Each row is a point on a landscape with many valleys, with its height.
From any point a ball rolls to the lowest of the 2 points nearest to it. It stops when none of these is lower. Distance is the straight distance between rows; heights are no part of it.
j423 height 67.7: [4, 4, -12, 0, 18, 10, -1, -2, -23, 2, -3, -3, -25, -1, -10, -11, 5, 0, -8, 1, -21, 9, 13, -2]
j336 height 56.1: [-2, -4, -8, 18, 9, 8, 2, -11, -5, -6, 3, 6, -18, -11, 11, -12, -14, 5, -12, 19, -2, -3, -26, 1]
j318 height 45.0: [13, 0, -4, 5, -2, -10, 1, 1, 13, 9, 2, 18, 9, 13, -1, -14, -5, -18, 14, 13, 5, -3, 7, -3]
j387 height 72.3: [-11, -3, 9, 25, 9, -2, 0, 0, -8, -13, 15, 18, -22, 1, -3, -8, 14, 1, -1, 10, -13, 3, -5, 8]
j618 height 61.0: [-7, -8, -3, -16, 13, -11, -2, 2, 6, 18, -6, 2, -2, -10, -11, -2, 11, 1, 3, -2, 6, 13, 15, -9]
j76 height 47.8: [-8, 13, -16, 15, -23, 1, -3, -5, 5, -13, -7, 13, -9, 9, 3, 9, -10, 4, -5, -10, 17, -1, 2, -1]
j568 height 37.5: [6, -15, -14, 16, -6, -11, 1, -7, 4, 6, 3, 6, 0, 9, 6, -18, -9, -18, -8, 18, -2, 8, 0, -20]
j640 height 16.8: [-6, 1, -7, 11, -8, -17, 13, -7, 16, -1, 2, 14, -13, -3, -6, -4, 5, -5, 6, -4, 19, -4, 16, -14]
j547 height 12.7: [19, 13, 12, -19, -7, -6, 4, -8, -15, -13, -5, 0, 12, 13, 11, -7, -11, -4, 6, -17, 1, 5, -20, 11]
j407 height 32.1: [2, 0, -2, 0, 10, -1, -3, -11, 5, -6, 3, -3, 0, 10, 2, -4, -2, -10, -10, 16, -2, 25, -9, -8]
j131 height 43.6: [7, -14, -11, -8, -5, -15, -1, -16, -15, -4, -5, -2, -23, 8, -10, 4, 10, 20, -3, -5, -26, 17, 8, -4]
j933 height 16.3: [7, -10, -11, -17, 12, 9, -14, -1, -9, 7, -5, -11, -6, 6, 8, 1, -6, 13, -12, -8, -12, -3, -10, 11]
j680 height 52.3: [12, -14, -8, 2, 1, 1, 8, -3, -5, 11, 16, -9, -5, -15, 5, -8, 4, -19, -11, -4, 8, -5, -5, -6]
j234 height 23.6: [28, 9, 3, -8, -11, 1, -23, 7, -12, -5, 1, -1, 7, 9, -10, 0, -3, -8, -1, -13, -2, -5, -1, 0]
j57 height 56.8: [-4, -8, 3, 9, 13, 6, 0, -9, -3, -19, 2, 3, -20, 2, 11, -1, -5, 14, -12, 13, -7, 10, -21, 5]
j540 height 24.2: [7, 3, -15, -1, -17, 5, -3, 18, 5, 10, -6, -2, 11, 2, -14, 13, 8, 9, 7, -9, 5, -13, 26, 9]
j930 height 23.5: [-14, 14, -1, 0, -10, -10, -4, -12, 9, -8, -11, 14, 5, -4, -1, 1, -5, -3, 2, -2, 17, 17, 4, -12]
j959 height 30.0: [-14, 24, 5, -9, 6, 10, 14, 7, 14, -12, 6, -6, 22, -12, 10, 5, -13, 3, 28, -4, 1, -8, -21, 9]
j86 height 36.0: [-4, 11, 21, 4, -16, -9, -5, -10, -16, -16, -7, -7, -2, 5, -16, 9, 11, 11, -2, 1, -8, -8, 4, -5]
j371 height 22.9: [6, -4, 11, 10, -22, -7, 0, -10, -11, -6, 2, -4, -5, 20, 2, 1, 1, -2, -1, 9, -19, -3, 3, 5]
j681 height 70.8: [5, 1, 3, 24, 7, 9, 8, 23, -14, -1, 12, 3, -21, 0, -17, -6, 15, -12, -5, 3, -11, -2, 15, -2]
j453 height 29.2: [-1, 3, 16, -21, -1, -6, 3, -8, -12, -20, -8, -12, 13, -10, 16, 5, -1, 17, 0, -12, 8, -8, -25, 2]
j808 height 64.5: [3, 10, -18, -1, 16, -3, -1, 17, 0, 3, 7, -3, -17, 14, -18, 2, 13, -4, -2, -3, -15, 20, 24, 4]
j191 height 46.2: [4, -18, -13, 15, -11, 5, 8, 10, 1, 10, 4, 5, -9, -3, -8, -1, 17, -1, 3, 0, 2, -8, 8, 4]
j395 height 30.5: [24, -5, -22, 2, -11, -1, 1, -13, -14, 1, -4, -1, -4, 16, 1, -21, -10, -8, -8, 17, -20, 8, 12, -4]
j389 height 47.0: [-14, 11, -11, 9, -17, -1, -4, 2, 11, -13, -6, 13, 4, 1, 10, 10, -24, 0, -6, -9, 25, -7, 3, -14]
j382 height 63.4: [-6, 0, -17, 1, 12, -9, 2, 3, 1, 9, 6, -14, -10, 8, -20, 6, 16, 2, -7, -4, -13, 8, 25, -1]
j945 height 40.8: [15, -19, -6, -2, -4, 6, -12, -8, 0, 11, -8, 2, 8, 2, -1, -11, -4, -10, -7, 16, 0, 7, -3, -17]
j299 height 15.3: [7, 17, 12, -11, -3, 6, 14, -6, -15, -10, -6, -10, 25, 2, 6, -9, -16, -11, 13, -11, 5, 1, -15, 16]
j319 height 25.5: [-22, -19, 0, -7, -1, -6, 3, 9, 9, 11, 3, -4, 12, -26, 20, 8, 2, 9, 2, -1, 9, -17, 2, -3]
j874 height 20.1: [3, 10, 7, -6, -9, -8, 4, -4, -6, -1, 14, 7, 16, -6, 7, -7, -2, -24, 4, -19, 7, -2, -6, 8]
j174 height 41.0: [5, -7, 3, -16, 3, -10, 11, -8, 14, 19, -2, -1, 6, -10, 10, -6, 1, -15, 15, 4, 13, 1, 8, -13]
j609 height 20.8: [-15, 12, 13, -9, 36, 0, 7, 12, 13, 14, 2, -18, 3, -6, -3, 0, 0, 4, -4, -1, 5, -14, -1, 3]
j513 height 57.5: [-9, -6, 4, 6, 8, 8, -11, -5, -4, -10, -5, 11, -17, -1, -5, 6, 3, 15, -5, -1, 0, 11, -14, 4]
j677 height 48.2: [4, 1, 6, -3, 0, 5, -9, 2, 12, -18, 5, 19, 12, 12, 11, 5, -11, -16, 7, 2, -5, 16, -23, 0]
j910 height 27.4: [15, 13, -13, 1, -11, 17, -6, 13, 2, 14, -7, 8, 0, 9, -14, 2, -4, 9, 1, -15, 3, -6, 18, 18]
j795 height 20.0: [-9, -10, -8, 5, -21, 1, -9, 10, -1, -2, 2, 12, -2, 5, -12, 24, 16, 13, 7, -7, -10, -7, 13, 11]
j121 height 22.8: [3, 6, 3, -21, 3, 1, 11, -2, 6, -1, 16, -4, 20, -9, 15, -2, -7, -26, 15, -15, 0, 12, -12, 3]
j960 height 26.8: [15, -10, 4, -17, -9, 1, -13, 1, -6, -15, 0, -6, 5, -6, 9, 13, 5, 8, -12, -12, 9, -4, -13, -9]
j534 height 51.1: [14, -14, -14, 10, 0, 7, 2, -8, -19, 4, 17, -2, -18, -11, 3, -6, 5, -12, -13, -5, -6, 0, -5, 4]
j672 height 42.9: [6, -4, 7, -3, -9, -17, 11, -1, 11, 9, 5, 5, 11, 2, 7, -11, 0, -21, 10, 5, 12, -4, 16, -8]
j621 height 58.4: [-10, 5, 2, 8, 14, 1, -9, -1, -5, -10, -1, 14, -10, -9, -22, 2, 12, 7, 2, -3, 3, 19, -5, -4]
j84 height 11.7: [-9, 7, 0, -2, 25, -11, -2, 12, 20, 13, -9, 4, -6, 4, -7, -7, 1, 14, 8, 3, 17, -17, 11, 2]
j785 height 33.5: [-4, 3, -1, -2, -4, -1, -6, -15, 3, -21, -4, -8, -4, 13, 0, 8, -3, -2, -17, 7, 0, 24, -3, -7]
j232 height 35.4: [-15, 1, 4, 9, 12, -12, -3, -5, 1, -3, 6, -2, -1, -4, 0, -7, -3, -1, -2, 6, 3, -7, -18, -3]
j275 height 34.5: [1, 10, 9, -9, -9, -10, -4, -9, -8, -18, -4, -9, 5, 13, -5, 2, 6, 5, -7, -3, -2, 11, -5, -9]
j585 height 9.5: [5, -1, 7, -13, 17, -7, -15, 2, -9, 1, 6, -6, 14, 5, -7, -7, 7, -12, -5, -7, -9, 11, -5, -3]
j373 height 36.8: [-1, -6, 12, -1, -7, 9, 6, -13, -24, 18, -4, -15, -12, 3, -3, -3, 10, 5, -5, -2, -21, 0, 13, 8]
j708 height 59.6: [-6, 0, -2, 0, 11, 3, -1, 4, 5, 8, -3, 16, -15, -10, -16, 3, 16, 5, 4, -2, 7, 20, 10, -4]
j55 height 27.1: [16, -4, -10, 11, -10, 3, -6, -6, -14, -6, -1, 1, -8, 20, -4, -9, 4, -1, -4, 23, -17, 10, 8, 2]
j428 height 26.9: [5, -13, 12, -13, 23, 16, 14, 7, 17, 5, 14, 4, -5, -16, 4, 2, 3, -7, 14, 4, 0, 10, -9, -3]
j969 height 27.2: [-11, -12, 8, -6, 1, 7, -3, 5, 3, 5, 2, 20, 4, -13, 13, 11, -1, -4, 12, -5, 6, 3, -10, 4]
j138 height 23.3: [-16, -19, 8, -8, 7, 2, -11, -1, -7, 11, 1, -9, 10, -18, 9, 8, 6, 9, -8, 2, 2, -8, -7, -3]
j393 height 9.4: [19, 14, 3, -16, -11, -7, 3, -14, -12, -10, -3, 7, -11, 14, 11, -8, -11, 10, -3, -12, -1, 9, -16, -4]
j857 height 11.9: [-5, -8, -13, 7, 3, -21, 3, 0, 20, 9, -3, 10, -5, -2, 6, -4, -5, -5, 9, -1, 21, -16, 6, -13]
j690 height 5.6: [-6, 4, -1, -1, 17, -15, 4, 4, 28, 3, -9, 14, -8, -3, 9, -7, -9, 8, 16, 1, 27, -18, 4, -3]
j36 height 18.0: [5, 13, 8, -10, -14, -3, 1, -9, -9, -4, -3, -6, 23, -6, 3, -7, -7, -18, 2, -10, 14, -1, 1, 0]
j840 height 37.7: [-7, 16, 16, 19, -20, 1, 1, -4, -1, -7, -10, -2, 0, 0, -17, 6, 4, 3, -2, 11, -1, 2, 17, -2]
j39 height 27.9: [5, 16, 1, 1, 13, 10, -10, 2, 21, 5, -15, -1, 7, 3, -6, -1, -19, 7, -2, 19, 15, 0, -2, 0]
j798 height 47.1: [-4, 6, 3, 1, -1, -2, 0, 2, 12, -6, 2, 19, 13, 13, 8, -4, -9, -14, 14, 4, 6, 8, -6, 2]
j69 height 20.7: [-11, 14, -2, 12, -21, -12, 8, -14, 0, 2, -5, 13, -3, -10, -12, -7, -6, -1, 3, -3, 17, 1, 4, -11]
j779 height 14.6: [-2, -3, -14, 11, -1, 0, -9, 1, -5, 7, -11, -2, -10, 8, -13, 0, 2, 24, -3, 6, -14, -9, 7, 6]
j972 height 25.6: [12, 13, 15, -16, 7, 8, 17, 6, 14, -4, 9, -10, 21, -9, 1, 1, -8, -22, 17, -3, 6, 4, -7, 2]
j988 height 11.8: [-17, 3, -3, 12, -17, -5, 7, -6, -1, -19, 8, -9, -10, 23, 14, 21, 6, 2, -16, -8, -3, 3, 7, 7]
j140 height 53.4: [17, -5, 15, -1, 0, 8, -10, -7, -21, 2, -8, -1, -8, 6, -4, -10, 1, 12, -7, 7, -13, 0, -4, -3]
j643 height 35.9: [-13, -15, 9, -2, 3, 3, 16, -12, 14, 12, 4, -3, 2, -10, 15, -4, -16, -4, 7, 15, -7, 3, -8, -20]
j810 height 13.8: [-21, 7, -2, 11, -9, -11, 15, -2, 5, -10, 13, -4, -2, 19, 19, 8, 4, -14, -13, 1, 4, -2, 7, 5]
j948 height 69.5: [7, 3, -10, 17, 16, 8, 6, 15, -17, 3, 3, 11, -28, -1, -20, -10, 11, -4, 2, 2, -22, 4, 20, -7]
j169 height 25.7: [-3, 10, 10, -14, 16, 1, 12, 2, 28, 3, 2, -8, 3, -16, 6, -1, -6, 0, 17, 2, 14, -7, -5, -6]
j335 height 46.0: [-3, 10, -2, 3, -7, -3, -5, 5, 11, -4, -6, 9, 20, -11, 12, 0, -13, 0, 2, -3, 23, -15, -1, -7]
j378 height 49.4: [16, -4, 6, -9, -7, 0, -15, -6, 3, -15, -2, 15, 14, 8, 12, -1, -16, 0, 7, 2, 1, 0, -25, -7]
j413 height 55.2: [-1, -7, -8, 22, 0, 13, 14, -12, 3, -2, 8, -2, -15, -4, 18, -4, -14, -5, -14, 15, 1, -10, -12, 3]
j52 height 7.1: [10, -6, -13, -5, -4, -8, -22, 3, -4, 4, -9, 0, 3, 19, -7, 2, -3, 16, -3, 1, -7, -6, 1, -6]
j722 height 27.0: [-8, -7, -19, 1, -17, -5, -2, 15, 11, 4, -6, -5, 6, -6, -10, 16, 20, 12, 6, -3, 10, -13, 27, -4]
j17 height 16.2: [-14, 1, -2, 6, -13, -11, 0, 0, 2, 3, 3, -3, 11, 12, 16, 4, 3, -3, -5, 0, 3, -9, 14, 5]
j724 height 31.0: [-7, 14, 21, 13, 15, 11, 20, 5, -9, -1, 0, -10, 5, -14, -14, -11, -6, -6, 6, -7, 4, -7, -21, 6]
j892 height 23.7: [4, -4, 18, -5, 19, 13, 12, 11, 4, 13, 2, 12, -10, -9, -2, -5, 8, -8, 11, 0, 1, 3, 5, 4]
j130 height 71.6: [-2, -2, 2, 18, 9, 0, 7, 13, -1, -7, 25, 11, -20, 4, -5, -3, 19, -10, -1, 5, -1, 4, 5, 8]
j569 height 34.0: [-24, 11, 5, 9, 22, -3, 7, -3, 8, -11, 5, -14, 0, -6, 1, 3, 0, 5, -11, -2, 9, -6, -15, 6]
j193 height 33.4: [6, -8, -14, -1, -16, 14, -1, 1, -2, 0, -2, -15, -9, 10, -3, 20, 9, 11, -12, -3, -9, 4, 9, 8]
j391 height 28.1: [-13, 15, 17, -5, 7, 11, 15, -2, 21, 2, 0, 0, 6, -13, 15, 2, -15, 10, 23, 1, 5, -12, -11, 5]
j518 height 25.1: [-5, -6, 3, -11, -13, 9, -8, 1, -8, -2, -7, 15, 5, -11, 19, 15, -1, 9, 3, -14, 4, -3, -7, 14]
j682 height 29.7: [2, -5, 2, -5, 24, 4, 10, -3, 23, 1, 8, 0, -1, -4, 1, -1, 3, -12, 4, 16, 0, 22, -4, -8]
j401 height 52.2: [14, -3, 0, 3, 2, 11, -1, -13, -18, 2, 4, 0, -11, -8, 1, -14, -8, -3, -9, -3, -7, 5, -6, 5]
j38 height 19.9: [7, -13, 0, -16, 10, 8, -6, -12, 0, 4, 1, -15, 6, -9, 10, 4, -15, 7, -9, -5, -7, -3, -19, -6]
j100 height 43.2: [7, -20, -10, -1, -20, -3, -6, -1, 2, 11, -4, 5, 14, 3, 11, -1, -12, -9, -5, 3, 6, -7, 2, -16]
j593 height 15.9: [-10, 12, 3, -10, 7, -18, -17, 3, 1, -3, 0, -10, 31, 7, 12, -5, -4, -1, 2, 3, -1, -8, -5, 5]
j330 height 13.2: [0, 2, 5, -16, 19, -17, -16, 5, -6, -10, 3, -16, 21, 1, 5, -1, 0, -2, -5, -5, -1, -1, -11, -4]
j806 height 13.6: [-19, 4, 8, 0, -16, -4, -6, 0, 7, -20, 3, 1, 2, 18, 12, 26, 10, 11, -8, -6, -4, 6, 7, 8]
j105 height 41.8: [13, -26, -1, -7, 4, 18, 3, -5, 4, 18, 1, 2, -3, -14, 1, -8, -1, -7, 0, 12, 1, 11, -9, -8]
j181 height 44.9: [-3, -4, -6, 6, -20, -5, -14, 8, 12, 3, -8, 9, 18, -3, 10, 1, -2, -3, 3, 8, 20, -16, 8, -9]
j793 height 39.9: [-12, 3, -10, 18, 9, -4, -8, 8, 4, 8, 0, 15, -14, -8, -13, -9, 3, 12, 6, 1, 7, -12, -2, 3]
j529 height 27.7: [-16, -16, -2, 1, -10, -5, 0, 11, 11, 5, -2, -1, 5, -12, 6, 12, 23, 6, 0, 1, 17, -14, 15, -2]
j300 height 23.0: [-6, -9, 0, -3, -15, 9, -17, 11, -5, 5, -7, 13, 5, -5, 1, 17, 15, 12, 5, -5, 1, -12, 5, 13]
j179 height 30.7: [16, -8, -25, 14, -15, 12, 9, 5, -6, -5, 2, -12, -6, 3, -16, 9, 3, 5, -6, 3, -17, -2, 18, 12]
j436 height 25.2: [-6, -18, 3, -2, -9, 3, -9, -4, -6, -5, -1, -12, 3, -16, 7, 11, 7, 2, -14, -5, 8, -14, -7, -9]
j6 height 23.1: [-11, 22, 13, -19, 30, -2, 12, 12, 16, 1, -1, -17, 14, -12, -2, 6, -3, 2, 6, 3, 8, -3, 0, 6]
j486 height 21.8: [13, -11, -9, 6, 5, 8, -11, 21, -5, 4, -9, -8, -2, 11, -23, 5, 5, 14, -1, 0, -26, -13, 10, 1]
j363 height 30.3: [-10, 11, 13, -18, 10, -4, -8, 8, -16, -20, -9, -6, 19, -19, 5, 0, -3, 11, 12, -21, 6, -6, -18, 7]
j354 height 35.0: [9, 1, 0, -2, -15, 17, 8, -8, -14, 2, -4, -14, -17, -1, -3, 6, 7, 6, -15, -1, -11, 4, 12, 11]
j802 height 27.3: [17, -2, -7, 16, -3, 8, 5, 14, -7, -7, -6, -12, -10, 6, -28, 9, 0, 6, -9, 3, -29, -7, 25, 8]
j878 height 53.5: [6, -5, -13, 0, 5, -4, 7, -2, 10, 3, 10, 0, 0, -3, 13, -3, -14, -15, -2, 0, 5, 2, -7, -4]
j409 height 33.2: [-15, 5, 6, -8, 8, 5, 12, -15, 16, 6, -4, 2, 14, -12, 9, -4, -22, -3, 15, 8, -4, 13, -13, -14]
j433 height 39.5: [-3, 12, 10, 19, -12, 12, 0, 8, 0, -1, -5, 12, -12, 5, -22, 9, 5, 9, 5, 9, -4, 4, 16, 6]
j782 height 49.8: [17, -15, -19, 7, -10, 6, 5, 5, -11, -1, 17, 7, -10, 5, 11, -3, 11, -20, -4, -6, -8, 0, -3, 13]
j480 height 29.4: [-1, 16, 22, 11, 6, 19, 22, 1, 2, -9, 4, -14, 4, -5, -2, -3, -4, -11, -2, 8, 2, 6, -16, 12]
j812 height 28.0: [8, 21, 10, -1, 12, 8, 14, 4, 4, -11, 8, -10, 15, 8, -4, -5, -8, -22, 4, 3, 5, 11, -11, 10]
j79 height 38.8: [-13, -7, 6, -7, -12, -11, -3, -15, -19, 17, 1, -14, -2, 3, -1, 5, 16, 11, -2, -1, -18, 3, 12, 1]
j929 height 6.4: [17, 8, -1, -14, -11, -5, -4, -19, -9, -15, -11, 3, -5, -1, 3, -3, -17, 14, -6, -14, 12, 2, -14, -16]
j268 height 28.2: [8, 0, 8, -20, -4, -11, -4, -4, -6, -23, -7, -6, 18, -13, 8, 5, 0, 8, -8, -6, 7, 2, -20, -19]
j406 height 19.2: [12, 7, 13, -7, 18, 0, 11, 8, 2, 13, 10, 3, 0, 4, 4, -18, -1, -13, 12, -8, 1, 2, 1, 7]
j324 height 73.1: [-4, -11, 8, 18, 3, 1, -4, 1, -21, -17, 9, 9, -20, -1, -17, -5, 19, 8, -2, 9, -23, 4, -4, -6]
j726 height 31.6: [-18, 15, 18, -6, 11, 8, 5, 9, -6, -19, -2, 0, 20, -19, 4, 8, -8, 8, 22, -10, 2, -2, -23, 11]
j698 height 66.2: [3, -3, -5, -6, 18, 3, -2, 7, -10, 15, 3, 3, -12, 7, -11, -12, 10, -1, -4, 5, -22, 23, 15, 4]
j541 height 37.6: [-21, 8, -5, 17, 5, -17, 2, -8, -5, 3, 5, 13, -14, -13, -7, -10, 1, 4, -1, -11, 5, -7, -7, 1]
j873 height 54.5: [-9, -9, -1, 9, -4, 4, 12, -9, 6, -9, 8, -3, -5, 3, 23, 4, -15, -9, -15, -4, 5, 0, -15, -4]
j627 height 40.9: [2, -16, 1, -9, -20, -15, -4, -20, -14, 7, -7, -9, -8, 12, 0, 3, 6, 15, -1, -2, -18, 7, 8, -11]
j915 height 30.4: [-5, 16, 6, -3, 9, 3, 6, -9, 18, 11, -11, 7, 4, 0, 0, -5, -17, 3, 6, 15, 2, 8, -4, -1]
j946 height 23.2: [3, 6, 0, 2, 6, 0, -14, 13, 6, 14, -1, -6, 8, -3, -13, -2, 5, -2, -5, 4, 12, -8, 11, -3]
j516 height 12.8: [9, -7, -15, -13, -2, 6, -23, 2, 2, 4, -12, -4, -4, 10, 6, 13, -6, 22, -13, -9, 3, -9, -9, 1]
j944 height 20.5: [10, 15, 11, -6, -13, -5, -17, 8, -20, -6, -2, 2, 24, -5, -6, -7, -3, -4, 6, -14, 6, -11, 7, 1]
j956 height 34.2: [5, -3, -21, 10, -19, -14, -6, -16, -8, -2, -5, 10, -3, 13, 4, -17, -11, -9, -2, 10, -8, 8, 6, -14]
j372 height 62.2: [-21, -3, -14, -12, 10, -9, -3, 1, 1, 15, -8, -10, -5, -2, -8, 10, 14, 16, -5, -6, -1, 10, 17, -3]
j743 height 19.5: [1, 8, 5, -9, 11, -9, -8, 15, 10, 12, 3, -3, 22, 3, 7, -2, 2, -11, 5, 6, 9, -9, 6, 6]
j226 height 16.4: [-13, -10, 6, 10, -22, 4, -1, 3, 1, -13, -4, 2, -5, 17, -2, 25, 16, 15, 1, 6, -15, 2, 13, 16]
j925 height 38.5: [-5, -19, 2, -6, -2, -3, 13, -9, 12, 19, -2, -3, 7, -2, 12, -1, -5, -18, 4, 12, 0, 16, 4, -16]
j521 height 32.8: [-14, 22, 15, 12, 20, 1, 16, 5, -1, -3, 1, -1, -9, -5, -8, -5, 1, 4, 0, -3, 14, -3, -7, 9]
j835 height 25.8: [6, 7, 4, 5, 7, 12, -1, 12, 18, 5, -1, -9, 3, 3, -7, 5, 0, -1, -9, 15, 15, -4, 1, 2]
j723 height 19.4: [-2, 6, 5, 13, -18, -5, -10, 4, -2, -1, 5, 3, 4, 16, -1, 1, 1, -4, 4, -1, -5, -12, 2, 10]
j889 height 46.8: [3, -16, -20, 5, -10, -1, 8, -12, -10, -1, -8, -7, -22, 0, -25, 2, 6, 14, -3, 8, -20, 16, 19, -6]
j573 height 44.2: [7, -21, -6, 2, 2, 11, 2, 8, 1, 26, -1, 1, 1, -8, 2, 0, 4, 3, -3, 2, 2, -11, -3, 1]
j490 height 17.2: [-1, 8, 2, -9, 30, -3, 13, 6, 18, 18, 3, -8, -17, -4, 2, -7, -1, 4, 4, -5, 8, -13, 7, 12]
j350 height 26.4: [26, 4, -4, -7, -15, 13, -12, 4, -10, 9, -4, 0, 0, 15, 0, 5, -4, 0, -2, -12, -7, -6, 9, 14]
j864 height 48.0: [17, -24, -22, 13, -17, 2, 0, 12, -3, 5, 10, 10, 3, 3, 0, -4, 12, -8, 5, -2, -9, -9, 2, 3]
j361 height 14.3: [1, 15, 8, -10, 20, 1, -5, 6, -9, 3, 1, -4, 8, -2, -10, -13, -3, -9, 1, -12, -2, 0, 1, 8]

Call two points neighbours if one is among the 2 nearest of the other. Go from one point of each pair to the other, from neighbour to neighbour, staying as low as possible. Name the highest point that can't be avoided.
j929, j52: j529
j540, j929: j910
j690, j36: j726

Where does a ball stop that starts at each point below?
j726: j690
j568: j988
j372: j534
j672: j585
j79: j52
j130: j534
j324: j534
j275: j585
